Points, in no order, along strands that fork, close into loops and pass close to each other.
Points whose rows are less than 169 apart are linked; no others are. Some points are linked to none.
Molut: -2	-37	13	-3	36	-21	-17	34	57	15	19	-51	15	-32	7	40	-9	5	-21	45	5	13	13	18	-20	-86	14	-16	-2	-11	-20	-37	21	-6	-20	-54	11	1	14	-23	3	1	36	-31	14	19	-2	-13	40	-41
zil: 38	-5	-12	19	-48	13	7	-4	18	-42	17	-32	18	-39	-53	-36	30	-24	5	-9	-21	0	-3	2	21	10	32	20	22	12	54	8	-6	24	19	1	43	46	38	-50	25	9	-35	27	-36	-7	2	32	-57	15
setir: -18	0	19	5	28	12	34	-37	-34	-29	15	-16	-27	13	-42	-6	-39	-6	-54	-1	-26	18	23	-25	-27	-10	12	27	-19	-29	-17	20	-35	-30	-3	43	16	-32	-42	82	61	-29	0	8	29	27	-18	8	20	-11
Kimup: 14	-8	17	-8	30	-5	-31	6	-22	15	14	24	-24	25	5	-13	17	8	10	-9	6	-79	18	-25	25	-20	-15	1	-26	7	-8	-3	5	-53	-24	-6	-51	-3	-8	6	3	15	-17	29	-40	19	-9	-12	31	-9
Kupo: -20	1	45	-19	20	-11	37	23	-5	-1	13	-34	-11	-26	14	25	-28	3	17	38	6	-15	12	-19	-8	-31	-45	10	33	-29	-19	26	-9	23	18	-26	12	5	0	-11	-4	-7	21	-21	4	11	-11	-28	-15	-11
Ligep: 10	10	-59	10	-16	36	47	-22	35	-14	-3	-63	-30	-14	-6	-5	22	5	22	15	0	44	-28	-31	-3	27	0	21	71	17	39	15	7	32	-26	29	2	-1	-19	-18	27	19	12	17	17	21	-4	5	-33	11
gabis: 18	-5	2	3	4	-47	-35	29	7	11	17	26	21	12	19	-10	0	15	-2	26	20	-86	30	29	34	-67	-31	-5	-60	1	-15	-36	-8	-52	-42	-13	-36	-9	36	2	-25	20	2	23	-38	25	12	-35	63	0
Vosog: 28	19	11	36	2	32	37	-4	-38	-9	17	-29	-58	-24	6	6	17	1	-2	42	18	-32	24	10	-1	-25	21	-8	45	-19	27	-35	8	6	-34	45	-24	19	-1	-18	-6	16	-45	40	-47	27	-29	7	-46	8
tanel: 18	-44	-17	3	-23	-55	-33	24	37	48	-6	7	-12	62	0	8	-12	-17	-18	14	-13	-7	-18	5	-32	-16	-13	-2	-13	52	20	14	3	12	-28	-49	-15	10	9	-25	2	-3	26	2	23	-13	-10	-43	32	-40
Porok: -2	-16	2	20	5	-42	-42	39	21	-10	7	31	31	33	12	0	-2	-1	-25	-22	9	-56	8	32	6	-49	-3	-34	-52	38	-24	-32	-9	-29	3	-32	-18	-8	54	20	-38	10	14	17	-46	-12	0	-27	69	-30
rap: -39	-14	13	20	-32	-1	-43	40	2	-13	-21	49	37	25	33	21	-17	-10	-17	-45	-10	-35	11	48	-30	-24	40	-20	-44	29	-40	-24	-3	-16	34	-37	3	-27	71	6	-43	13	20	-9	-37	-19	-1	-13	35	-10
bis: -40	-34	55	-13	-11	24	-38	27	-14	-3	64	-36	-52	24	17	31	-19	60	34	-36	-32	-1	-14	-28	0	0	31	41	-40	-13	34	-5	-29	-45	-17	-22	15	-25	-16	9	10	16	-26	-19	10	47	8	28	10	-17
tobi: -4	-43	14	27	-1	-1	14	2	52	-4	-20	-12	-31	3	-11	-14	-1	-12	23	-18	-34	32	-20	-21	12	20	-13	20	33	29	-2	4	14	32	20	-18	-18	-17	19	-37	21	-9	32	-19	-14	-35	27	-16	3	-36
lib: 16	-17	41	5	-3	-20	-25	29	11	19	40	-13	15	-15	20	30	-20	-12	-12	27	-17	2	16	9	-26	-60	-14	-5	2	2	16	-6	-3	5	22	-29	9	6	13	-24	0	-2	3	-51	4	-10	-11	-14	23	-17
bolo: 36	-34	-5	-17	18	-43	13	11	20	8	11	7	-2	-6	22	0	-34	-14	-14	78	10	-37	-38	-9	-1	-39	-38	2	1	30	-28	-43	12	22	41	2	-4	-1	18	33	34	19	82	-3	3	-63	43	-2	-3	7
sevu: -39	25	23	25	6	13	-38	-12	-20	-15	-12	42	19	8	-14	-10	-42	70	-6	-82	5	-32	23	-14	-24	-5	4	-20	-65	9	-25	-41	4	-32	27	-32	-13	-24	7	0	17	-18	42	11	-23	28	-13	1	24	-27
gifo: 15	1	15	33	-29	-42	19	-2	33	15	-10	-30	29	-46	37	14	-31	-17	32	53	3	-21	16	10	-24	-80	42	53	-28	-20	12	-37	11	-41	19	-26	5	-12	10	32	-17	0	26	8	-18	2	26	2	-31	11
Zaz: 6	2	9	-35	-8	39	17	26	-30	-5	-1	-6	11	-2	32	28	44	-50	-14	14	65	14	-43	-11	-22	23	-25	-37	18	11	-3	-6	7	78	39	17	0	-8	-16	27	-11	35	21	-10	7	-56	25	-19	15	35
Neno: 11	-20	-35	-12	-35	-22	-27	34	56	35	6	-18	35	44	3	-2	-4	1	-16	-28	-28	-10	-12	18	-48	-9	-16	-14	-14	44	14	34	-2	56	-33	-48	44	21	24	-11	-34	2	9	6	58	-18	-13	-50	-3	5
zoven: 27	15	-32	8	-20	-29	-17	2	50	-10	9	3	71	66	-24	-18	-13	-22	-13	-10	-4	-27	-26	7	-53	13	-53	2	-28	23	-17	30	1	36	0	-7	15	6	-1	18	-22	-13	17	27	54	-13	-13	-33	10	-15
dovab: -60	-5	16	-14	-29	31	-1	-29	-6	23	26	15	42	24	19	17	15	-33	-14	-58	-1	18	-37	1	-57	35	0	70	-8	-18	-26	6	-27	20	18	-12	27	12	8	2	19	8	-1	-15	24	-10	-53	28	9	-5
tezab: -32	-15	1	12	11	15	17	8	44	-4	-22	6	-15	33	4	6	-9	30	-7	-34	-29	36	-14	-25	-28	12	-26	12	18	3	-11	4	2	4	-18	-22	-22	-16	-14	-13	-2	17	28	-16	-2	8	9	-19	25	-45
zosit: -7	12	-3	13	0	-27	-20	12	-18	-25	-21	3	65	-46	24	2	-36	24	-31	19	-24	9	37	19	-2	-46	10	-12	-66	-24	32	-50	-27	-39	18	-4	-2	-65	5	38	6	-35	14	-42	-27	-21	9	-6	38	-7
Mikob: -61	-15	-7	-19	-20	-7	-7	36	-23	6	-26	-3	-17	-11	-19	19	29	26	-10	-74	-7	69	31	5	19	14	-2	-1	32	18	-21	67	1	33	-38	-40	-13	-19	-1	-35	-6	-15	-17	-66	69	-15	6	-43	9	33
lipe: -6	-3	2	-35	40	-43	-2	-2	-13	-27	-16	1	-14	-36	-60	-11	19	41	14	-11	12	36	16	-11	96	-10	8	-48	28	-11	23	40	10	12	-15	-22	-24	3	-15	-47	-15	-17	-7	-31	-11	-1	40	-1	8	17
Kot: 4	-19	5	1	23	28	5	-2	-16	-34	-7	-21	-31	5	7	28	0	-35	-2	22	-7	-14	-14	-67	-13	-11	12	4	-23	16	-11	13	-17	14	41	7	-9	-33	-21	19	39	-27	-3	11	-50	-2	-13	-1	1	-24
Likug: -28	-20	16	-12	0	63	0	2	-11	-27	-1	-14	12	-14	21	49	7	-16	9	-29	-19	29	-16	-48	-35	9	34	9	34	-5	-11	12	-14	24	56	31	27	-23	-7	6	14	5	2	-1	-38	-13	-29	26	-33	-29
zokav: 36	-7	-29	-22	3	-41	-27	35	1	37	15	13	-33	38	1	-53	-9	-27	10	46	24	-57	-14	27	21	34	-34	-51	-35	21	36	5	-3	-5	20	25	15	20	14	16	-22	-23	-5	40	-27	-14	19	-22	12	6
pim: -17	14	-21	25	-13	-29	19	-18	6	6	-13	9	-42	27	-38	-55	6	-12	28	27	39	-26	10	10	25	62	-24	3	-26	5	16	-21	11	-10	-21	-11	-57	-3	-16	-15	-26	-34	-11	35	20	25	30	-10	-18	-19
zul: -11	-23	4	-1	-29	-8	-60	33	-21	6	-15	54	27	-3	39	19	-15	11	-15	-26	-5	27	3	37	-4	-11	60	-39	-65	12	-10	-26	-13	-9	41	-27	-1	-25	39	-7	-43	-3	-11	-42	-16	-48	21	14	34	5
Rok: -42	3	-4	-32	-12	4	10	-29	-60	6	-14	-21	-2	-55	-3	12	58	31	36	-19	22	33	33	-8	24	13	8	-43	38	-47	1	44	1	49	-16	-1	17	26	-39	-66	27	-25	-25	-21	4	34	-5	4	-21	55
tavil: -31	-6	26	-26	25	0	19	-21	-47	16	-3	-15	-52	16	-2	-3	-31	6	-15	0	-12	12	-14	-10	-4	35	-11	51	-59	-3	7	-5	-21	-49	-9	14	-23	-9	-51	64	21	-16	-2	17	43	26	-3	-13	13	-9
Kupi: 47	-21	-13	18	-26	-10	5	-10	24	-34	44	-30	-27	6	-51	-16	40	-50	-34	-7	-30	11	-19	0	-3	5	-10	41	13	21	51	24	2	40	5	4	32	7	-15	-35	29	31	-24	10	4	-19	-16	-9	-40	12
tavan: 2	-21	-9	3	-37	-2	-12	13	37	-36	10	-9	-11	2	-71	9	37	-6	-16	-53	-44	30	-6	-4	8	29	-11	34	31	37	36	41	7	52	-28	-16	34	5	-1	-11	26	19	9	-9	9	-23	-17	19	-27	25
Vopo: -29	-13	7	3	6	-36	-36	10	1	29	27	32	-17	25	-37	-42	-8	-30	-2	-39	-41	-54	-13	-1	20	16	-24	16	-11	13	-30	35	-6	-14	-26	-11	19	26	29	4	10	-19	-17	31	-13	-38	-18	19	3	-27
Sosat: 38	14	2	12	11	27	-44	-27	26	-56	-40	33	50	24	-18	21	-24	-13	-24	-13	5	-33	-11	-32	-25	-27	-28	-21	-22	34	-29	-12	7	-7	27	2	-10	-42	-15	36	1	-16	41	18	-66	-5	-4	-11	-12	-25
mifa: -41	7	-45	-41	-23	19	62	-11	-9	15	-1	-62	-10	-33	-4	-28	56	12	27	-3	13	50	-6	-20	31	47	-26	2	81	1	17	37	2	35	-14	24	31	30	-10	-24	61	5	30	-14	20	10	8	2	-6	41
pami: 12	-2	-48	41	11	5	-10	-19	-70	-8	-21	38	-41	-18	-32	-19	13	15	12	-67	-29	21	10	28	38	32	87	-51	21	5	-10	40	-20	15	-34	15	1	16	8	-63	3	-5	-70	5	36	-3	-23	35	4	63
Nite: -38	-10	-15	19	-12	30	5	-38	-58	-16	-20	53	-9	-15	-44	22	46	6	-22	-76	-16	10	10	29	-2	46	71	-1	25	-8	-54	25	-29	39	-28	9	6	23	13	-58	22	2	-41	-10	31	-5	-36	35	9	71
gega: -28	7	24	-6	23	-29	-20	1	-12	-7	1	-2	14	-34	31	-23	-27	24	22	24	-15	46	7	22	10	-23	6	-16	-69	-23	16	-4	-2	-52	30	-13	-15	-36	4	31	-5	-41	33	-46	-23	-35	30	0	43	-25
kuv: 24	39	3	14	10	-18	27	11	1	-34	-20	-42	-1	8	48	13	-35	-38	30	61	62	5	10	22	10	25	-27	53	-31	0	6	-51	-13	-28	17	0	-3	-31	0	83	-29	-7	-3	35	-12	37	21	-14	-28	50
samak: -53	35	7	-45	-1	4	9	-45	-63	13	12	-1	15	-34	3	0	52	36	29	-16	41	1	-10	17	-4	46	-19	-8	-2	-32	7	31	7	9	-42	-19	10	43	-32	-29	23	0	-11	-2	14	29	-10	1	-2	45
nes: -5	7	3	-20	9	-55	-13	10	4	-11	7	21	-4	-15	-55	-31	8	34	4	11	20	-2	0	23	74	-1	-1	-30	-36	18	42	-25	-2	15	-11	-42	-22	23	-3	-37	-32	-20	9	-3	-24	-33	70	-20	27	-10
vunim: 48	33	-34	5	-16	11	7	-11	66	6	7	4	34	39	-7	-39	13	-23	21	17	30	-6	-15	6	-30	45	-42	14	17	40	-10	-21	22	-7	-21	46	3	6	4	16	-24	28	11	39	27	46	-8	17	-32	-7
tamog: 2	-29	10	22	-4	11	42	16	62	4	-23	4	-18	-22	-17	-22	-19	-33	-1	8	-32	15	-25	-7	0	-1	-25	5	59	19	-15	26	33	70	33	-11	18	24	52	-24	15	-15	55	-23	10	-66	41	-12	-17	11
Nepur: -36	3	-9	6	-12	39	13	-32	-36	13	-8	26	8	-15	11	38	23	-5	2	-68	-2	33	-14	-12	-38	35	36	25	13	-40	-32	-1	-21	30	5	6	9	13	-11	-36	24	-6	-49	-17	22	23	-38	50	4	17
Kerum: 14	2	-10	-8	23	-47	-47	28	-47	26	31	1	-35	22	-28	-53	11	-6	27	19	5	-75	-10	-5	51	-4	-24	-11	-52	8	17	17	-2	-27	-10	-6	-26	24	3	35	11	-10	-5	28	-33	-5	26	-51	28	-15
pevaf: -47	15	-23	-15	-15	56	38	-29	-28	-51	-20	-19	45	20	4	21	13	3	-34	-31	20	-1	-4	-53	-37	25	-13	-14	-15	-32	-35	38	8	48	22	-8	-6	-30	-39	68	36	-18	5	8	10	16	-39	-5	-5	-2
dori: -56	4	-9	-42	5	34	23	2	-22	-8	-15	-24	34	-7	34	54	24	42	-12	-31	25	15	-7	-45	-29	-5	-21	-32	-13	-18	-10	31	8	41	4	-10	-31	-47	-35	21	-13	-3	-2	1	14	30	-15	-32	30	13
Gan: 0	-15	15	-15	-20	60	9	31	7	-24	-10	2	8	-24	6	51	15	-34	-23	0	29	32	-17	-21	-19	25	17	9	36	26	-16	-7	-1	51	72	16	21	-8	33	22	1	9	31	-15	-26	-62	8	-5	-18	-14
kugez: 27	-37	19	-5	19	-1	34	12	55	9	7	-2	-2	-19	13	1	-29	-28	-27	46	-26	18	-39	-21	-12	-55	-16	27	31	24	-4	-19	16	62	68	10	-3	20	40	3	23	12	56	-39	4	-59	55	-14	-15	3
debo: 54	3	-8	-10	12	5	12	-24	18	-5	-10	5	25	-18	-27	-4	-20	-21	-5	82	27	-49	-49	-39	5	-38	-28	-12	34	15	-33	-36	22	58	31	24	12	25	17	27	22	3	51	16	-15	-38	13	24	-43	-4
Kateg: 34	4	-5	21	-30	-3	19	-24	64	-23	-49	-8	58	-1	22	29	-31	3	-3	40	-17	-3	9	3	-26	-58	-1	41	5	-6	-12	-34	6	-51	14	-5	-26	-44	3	12	-55	15	41	22	-29	22	21	7	-17	16
dipeg: 26	-16	18	-10	-16	-19	31	-15	89	1	-21	-18	36	-16	22	26	-48	14	44	46	-34	0	-19	-19	-6	-43	2	56	53	-16	-47	-29	35	-29	49	7	4	-43	21	35	-27	16	71	19	-11	-13	33	26	-60	5
non: 14	33	-45	-19	-14	43	27	-9	-8	5	10	1	33	0	29	9	51	-41	0	32	40	19	-21	28	-24	28	-6	-46	30	29	17	19	14	54	25	38	58	18	14	31	16	15	15	14	14	-38	-11	-14	-4	24
metos: 45	42	-37	-2	-38	16	16	-19	40	9	8	12	66	22	20	2	20	18	24	23	34	28	10	26	-16	42	-14	-20	-4	6	19	-15	17	-25	-11	53	23	14	1	11	-32	13	-10	25	-3	43	3	39	-19	20
kudem: 22	41	-31	-13	-16	18	3	-12	3	-7	-5	33	41	-22	40	27	6	21	3	32	15	18	31	12	-3	-1	9	-15	-8	-27	20	-17	1	-7	-14	27	6	-1	-7	7	-33	-5	-41	-9	-2	39	-18	24	-7	21
Dudu: -12	-4	-5	-9	3	9	-11	-4	-21	26	3	-16	-50	29	35	34	51	-60	-43	8	23	4	-25	-23	-47	22	-23	4	-21	-7	20	-10	-13	34	-11	-6	-18	-41	-55	17	17	-10	-27	-24	55	1	-36	-23	10	11
pozuz: -4	-7	23	4	-15	-6	-39	0	3	-29	10	14	56	-16	-10	40	22	69	-32	-35	-9	47	54	-21	4	-42	31	-36	0	-24	7	14	-9	20	19	-6	35	-14	-15	5	21	-17	-21	-68	-24	19	23	11	-16	-21
vusan: -22	20	19	-7	26	-2	4	23	-87	2	15	15	-47	3	11	-15	-4	-63	-39	4	41	-19	-3	26	15	13	0	-10	-45	-8	36	-40	-20	-55	15	3	-48	-15	-45	21	-14	9	-51	-10	19	17	3	-40	21	13
gova: 9	47	2	21	0	14	20	25	7	-11	22	-5	-11	-21	46	8	-41	-9	32	17	3	21	7	37	2	23	5	44	8	-12	4	-40	-16	-88	-5	56	9	-7	0	47	-2	38	-9	14	-14	26	3	18	-3	1
rus: 12	-17	25	-9	52	24	-4	-8	-30	-11	-3	-9	-37	6	-8	-1	-1	54	22	-39	-36	10	28	-59	12	-9	27	-1	-1	-10	-19	36	8	-45	-7	31	18	-25	-2	-11	38	5	-22	-15	-27	33	-25	39	16	-7
puf: 12	-1	-16	-10	-11	27	39	-5	48	26	-18	-28	-33	4	37	4	-15	1	35	31	-15	39	-12	-15	-9	27	-3	30	59	-5	8	8	22	-12	-19	26	-16	-4	-10	-35	-2	15	-10	10	26	28	4	19	-40	-9
nagur: 50	0	15	-16	0	-9	48	3	74	24	16	-20	0	3	28	0	-45	13	36	78	-7	23	-28	-14	-9	-13	-6	41	27	5	16	-14	32	-18	19	21	-4	12	4	19	2	4	44	-1	-1	11	38	9	-34	1
sak: -41	-6	7	-29	17	16	-11	33	-23	9	-19	-34	-1	-4	1	51	30	27	-27	-45	27	22	15	-29	-8	-2	-24	-32	37	-1	-17	35	17	54	-25	-29	-38	-15	-27	3	-13	8	4	-28	41	-18	-9	-52	33	15
mivaf: 57	27	-42	11	-43	39	-15	-50	35	-16	33	-18	44	-4	-52	-37	32	-30	15	-19	8	-16	-35	19	13	31	32	1	49	51	23	-6	-15	-2	12	26	56	56	34	-12	-4	7	-7	62	-17	-18	-4	30	-49	-19
kezu: 35	7	36	-9	4	-13	-18	32	-38	20	54	7	-30	-28	25	-43	-12	11	15	45	2	10	14	48	38	-17	1	-7	-6	-40	20	-41	-8	0	-7	24	8	45	30	-21	-5	27	-17	-13	-36	-26	18	23	-3	1
lezep: -41	22	-20	17	-19	28	43	-55	-4	-16	-3	6	38	21	-38	1	-24	0	-38	-19	-12	1	11	-38	-36	11	5	47	-3	-43	-52	22	-8	5	1	20	-9	-19	-35	52	27	-36	24	27	44	30	-35	23	-18	-16
zefa: -8	-5	-6	21	-9	12	-10	-13	17	-31	-4	45	11	7	-65	3	23	47	-17	-72	-23	25	36	-6	26	51	13	13	8	15	-2	37	-10	29	-18	-1	26	-10	8	-18	28	-8	-32	-15	-8	-8	-16	14	-16	10
Mavov: -34	-27	19	-32	-21	27	-4	24	-46	18	19	-20	-30	13	52	44	-35	10	34	-24	2	-41	-16	-24	-5	-6	20	35	-27	-15	2	-11	-16	-52	2	-35	0	-37	-2	23	-17	21	-20	14	-4	63	-29	10	11	5
vuko: 27	31	-33	46	21	2	22	-8	29	5	34	-3	-34	-1	6	-62	11	17	-10	14	-48	16	18	62	3	3	19	-4	35	8	29	4	-34	-28	-50	38	13	58	10	-31	-2	33	-43	7	-5	3	-21	-6	3	-31
tez: 3	9	-1	-28	18	29	3	21	-19	9	-28	-14	-35	7	50	23	9	-59	-8	32	41	23	-19	-28	-11	27	-41	-24	27	2	-5	-17	7	27	30	21	-13	-26	6	13	-17	14	-2	-17	29	-14	-24	-14	20	10
zoges: -27	8	4	21	35	15	-5	11	-2	-11	-6	49	1	-3	-40	-20	15	-10	13	-34	8	-30	-19	16	29	37	-4	-43	33	19	-60	-13	28	-33	9	15	-38	-15	29	22	-22	6	11	22	-41	-18	-11	15	20	-24
nizav: 44	22	37	31	0	-39	10	-23	29	20	-30	-34	-39	-4	14	-2	-31	14	40	48	1	17	34	21	12	-26	26	38	-3	-45	56	-8	27	-19	-5	-21	1	22	-40	20	-18	-19	-17	24	-8	25	14	-13	-73	8
Sumag: 19	38	-4	-6	-1	0	58	-24	12	-20	-34	-23	-13	15	4	-16	-8	4	-27	43	25	-13	16	3	4	-5	-51	-1	22	-9	0	-4	12	49	-42	-2	-35	42	-33	-16	-37	6	5	8	30	13	12	-50	-25	-4
Zivu: 9	34	5	9	-15	9	33	23	32	-25	20	-28	4	8	37	45	-48	-20	36	21	36	25	-3	21	-12	31	-16	62	8	-12	31	-18	-13	-53	39	22	27	-15	-12	79	-24	38	-14	37	-9	20	15	1	-47	39
nam: 13	-10	5	13	-15	-4	-62	7	-13	-3	-36	38	54	-13	25	24	-11	48	-35	-35	-26	14	42	12	-4	-37	54	-51	-42	-26	7	-8	-9	-11	17	-8	8	-40	6	-3	-8	-32	-20	-46	-9	-2	7	21	24	-1
kuf: 3	31	-3	2	-31	9	8	-7	-11	28	9	7	14	2	20	-11	19	-6	-24	18	15	-2	19	26	-22	11	1	-16	8	-26	38	5	1	18	-8	-1	14	48	-9	-42	-9	6	-55	-12	3	14	-32	3	-33	9
buvu: 63	5	-10	-18	-22	32	-8	-21	46	9	26	7	43	-3	-32	-20	-12	-25	18	26	-1	-5	-35	-1	13	-5	26	7	45	57	10	-10	-8	-27	40	46	48	47	55	4	1	13	18	24	-24	-20	7	45	-29	-3
fedi: -9	-5	0	-2	32	-10	-6	2	-47	-37	-23	44	-31	-21	-58	-25	11	27	28	-61	-18	37	-13	18	72	17	52	-33	12	-11	15	31	-7	-9	-23	-10	-28	24	1	-62	-11	13	-51	-30	21	-2	6	19	19	37
Pava: 37	21	-16	27	-28	19	13	-2	96	-7	8	-2	55	32	-36	-38	-1	-14	16	-4	-1	-25	-29	-8	-25	1	-56	6	44	37	-21	17	26	22	-12	3	-15	8	11	8	-24	12	18	26	26	0	18	-19	-18	-38
fuzo: -48	-19	35	-28	48	-12	4	19	-47	-1	10	-45	-49	-22	-7	33	0	-8	-22	3	8	-20	11	-6	9	-18	-24	-10	14	-18	-11	38	-7	32	-5	-37	-16	-5	-37	-17	-14	1	-2	-21	27	20	-14	-40	11	-20
fuva: -29	-35	30	19	5	-3	-5	-14	22	-6	-10	31	-16	26	-35	11	-6	51	-44	-82	-41	32	38	-8	-4	-10	14	6	11	5	-23	27	-3	10	-33	-30	-9	-23	-1	-50	14	1	4	-43	16	-7	-10	10	14	-17
Duzaz: -1	5	-23	2	18	-16	42	-16	-16	23	-29	-28	-39	5	-22	-47	3	-26	-15	28	-8	13	13	7	7	29	-51	15	57	-3	-6	33	7	49	-42	12	-11	44	-22	-50	9	-13	15	2	58	-1	-18	-43	-22	-20
mili: -21	1	23	6	-5	13	-31	-3	-7	35	39	2	-1	31	13	16	10	-54	-67	-24	-20	21	-6	-11	-42	7	-4	49	6	-4	2	7	-7	7	-1	4	11	-5	-14	13	13	5	-29	-25	31	7	-50	-5	-1	-8
mef: 49	-2	-21	11	8	-17	8	-18	-2	-4	-19	-8	-6	4	-5	-16	3	-39	20	75	21	-46	-13	-55	2	-23	-9	-17	0	5	-15	0	19	35	35	-2	11	5	2	20	16	-50	20	26	-42	-15	13	-2	-17	-28
Talef: 9	8	29	-44	10	2	-5	26	-57	8	44	-10	-29	-51	27	20	-4	31	23	37	37	21	-2	-1	41	-4	12	-6	6	-59	26	-34	-1	3	-1	17	2	23	-2	-9	-19	22	-36	-9	-22	6	25	35	-12	28
mozir: -6	-28	29	-18	4	32	-17	1	-51	25	-7	6	-24	37	14	16	-6	17	2	-57	22	-75	-1	-59	-7	-2	10	1	-42	10	-26	-28	-5	-47	-6	-9	-32	-45	8	8	-13	25	-9	49	-34	50	-24	33	25	3
tedud: -15	32	27	-60	1	7	-21	-7	-79	31	39	-15	-31	-23	22	24	44	25	10	22	58	10	-5	9	20	13	-20	-29	5	-36	24	8	11	7	-19	-17	19	25	-28	-5	-13	26	-2	10	-22	27	4	-3	-17	34
vokiv: 28	18	-14	-39	5	15	-16	-5	-2	34	40	9	25	-5	10	4	12	-34	23	30	23	1	-31	10	5	35	-20	-29	32	27	19	24	7	2	26	42	72	27	26	6	42	2	17	23	-36	-35	-3	24	-6	9
sula: -53	-14	-35	-47	-3	-8	-2	-12	-35	20	-43	32	-2	-9	-36	9	30	7	10	-75	-5	42	-18	-7	26	46	4	-8	42	-1	-20	51	0	26	-50	-16	-36	10	-35	-35	-5	-7	2	-3	69	-8	-10	-23	9	76
ros: 8	-3	-24	2	-14	-56	-24	12	7	27	8	4	-36	46	-36	-37	20	-31	0	23	-13	-49	-24	20	13	37	-42	-3	3	38	2	34	7	43	-10	3	37	31	13	-2	10	-17	-2	23	-6	-33	-18	-10	-14	-1
Moded: 3	7	10	38	-8	-9	26	-29	13	4	-2	-20	-38	-2	-6	-43	-7	14	31	56	-4	-21	31	8	8	-7	4	34	-41	-21	45	-5	-6	-14	-15	-9	-27	24	-20	-19	-6	-17	-37	26	-10	16	30	-14	-45	-22
Zep: -43	12	-43	-24	-1	-16	10	-10	-6	38	-31	-14	-4	2	-11	-26	36	3	2	-24	1	45	-6	-11	36	46	-40	-3	52	7	-4	56	20	37	-66	6	4	17	-15	-22	26	-20	27	8	58	-18	-3	-15	6	28
Von: -5	-14	-28	-5	28	-1	10	-36	-9	-1	-14	9	-2	-4	-53	8	14	30	-3	-29	-37	17	30	-46	18	22	14	6	31	3	-14	50	4	-3	-50	33	24	-8	-19	-4	63	-29	-14	11	3	24	-24	35	-7	1
gelug: -26	-13	20	-8	-4	10	-18	22	-42	5	-27	-20	-5	-8	58	33	-32	38	21	-31	3	-2	-7	-11	5	-33	30	25	-45	-38	-6	-52	-21	-77	2	-49	-13	-42	-4	3	-30	10	-10	-23	9	56	3	34	47	11
Vodog: 12	-22	49	22	41	19	-20	9	-8	-32	20	1	-2	-20	-1	7	7	60	-13	-52	-32	-6	71	-27	17	-47	17	-30	-6	-24	-6	23	4	-35	-3	23	11	-38	-16	3	39	1	-28	-61	-9	15	7	15	16	-18
fovo: -1	-34	1	10	24	-50	2	-3	66	1	-8	-59	7	-11	-8	8	-14	5	19	90	-9	-10	17	30	-34	-84	24	-23	-32	13	6	-9	23	-5	-25	-36	-3	6	-7	-45	6	-32	44	-18	28	9	24	-30	19	-44
Sidu: -4	-9	-5	23	21	-20	-21	-3	-20	34	3	37	10	16	-19	-56	-19	4	21	-56	-60	-24	12	16	24	33	10	2	-25	-21	-53	46	0	-34	-7	8	17	16	33	-14	0	-15	-32	6	11	-18	-49	54	30	-29
Zipub: 21	-75	-23	-5	12	-62	-24	14	8	35	-19	31	14	-36	34	2	-8	4	-47	53	-27	-18	13	26	-13	-29	44	-57	-44	-2	10	-47	-8	26	4	-21	-5	7	16	-34	-17	38	6	-19	37	-67	21	34	-11	0
tivet: 18	32	-10	55	2	26	20	12	16	-30	33	8	-15	-9	19	-21	-9	-32	-13	6	0	14	7	46	-24	23	5	13	-4	6	29	-27	-24	-42	-5	42	-8	10	7	8	4	24	-29	7	-9	9	-12	-6	15	-23
Tudiz: 3	15	-2	35	16	32	-8	-8	44	-32	-37	34	31	-2	-11	6	-9	-18	-10	-1	-16	-18	-9	-10	-7	4	-14	-17	53	23	-56	-14	14	-25	15	29	-13	-25	16	21	-3	-20	46	6	-57	-21	-14	1	4	-42
fusez: -15	-10	18	12	26	-36	0	-12	23	-22	-1	-1	-1	-19	-24	-20	8	36	8	31	2	0	8	18	19	-29	41	-41	-74	14	31	-34	11	-19	20	-15	-48	-19	6	5	-19	-24	31	-19	-26	-28	53	-17	46	-14
feduv: 0	20	-12	19	52	-8	-15	20	-25	14	-15	42	-6	-2	-2	-24	-6	2	34	-39	-21	13	-14	21	40	11	30	-20	1	-12	-52	6	7	-87	-2	17	-19	7	22	-11	-17	19	-13	-11	-12	-5	-26	39	49	-20
vig: -3	25	5	38	-24	28	-41	-21	1	-43	-1	49	73	21	-26	-24	-35	20	-20	-72	-19	-56	4	-1	-32	-19	-6	-8	-61	28	-20	-33	-2	-32	7	-13	11	-28	11	31	-2	-8	21	20	-38	6	-7	-2	2	-28
Vad: 32	0	15	-4	-17	-7	-2	20	-27	43	22	31	9	1	50	-26	-5	-21	-19	29	16	-6	18	70	-4	8	-2	-45	10	-27	19	-37	-18	24	13	32	28	58	22	-34	-42	37	-36	11	-8	-1	-6	20	-14	14
lur: 44	32	-4	34	-3	-29	26	-2	7	-9	-23	-39	-21	2	32	15	-29	-44	24	73	14	-22	13	16	-7	-59	-5	54	-22	-27	16	-28	10	-33	5	-18	-7	-12	-37	41	-6	-10	-6	26	-12	-2	24	-33	-38	46
sop: -20	8	2	-7	19	-35	21	-35	-43	6	-25	12	-54	41	-17	-29	-8	-33	-9	30	11	-43	-2	10	28	25	-14	47	-48	-9	-3	0	-14	-43	-38	10	-54	3	-33	33	-5	-35	-5	44	36	25	13	-20	21	-20
pomad: -24	-12	16	9	-12	1	-40	14	-31	15	6	22	0	-5	23	4	-8	15	11	-37	30	22	-19	31	10	-15	51	-13	-38	-20	2	-51	-23	-44	22	-59	-24	6	9	-29	-23	1	-37	-49	19	8	28	-5	56	0

A fork is a point with three links, a tip a point with one. Leave the first point through the second and follow the links. Name the first fork or tip that comes.
tanel; Neno | Rok
Kot; mef | zefa
gega; fusez | Zaz
dori; pevaf | lur
sevu; vig | Kimup
Rok; samak | tanel
Nepur; Nite | nam
nizav; Moded | sak

A piece is two or more points that can be reached from each other along the links. Count, over all rows, the pieces, the separate loops (a circle has one, a figure eight two, a Y none), the forks (points with three links) and the tips (points with one).
pieces | 3
loops | 4
forks | 9
tips | 7

A tip is a point with one link. Name the tips that can be reached along the links from each point below, in the order of the rows.
Duzaz | vuko, Sumag, fovo
fedi | bis, sevu
kudem | tanel, Rok
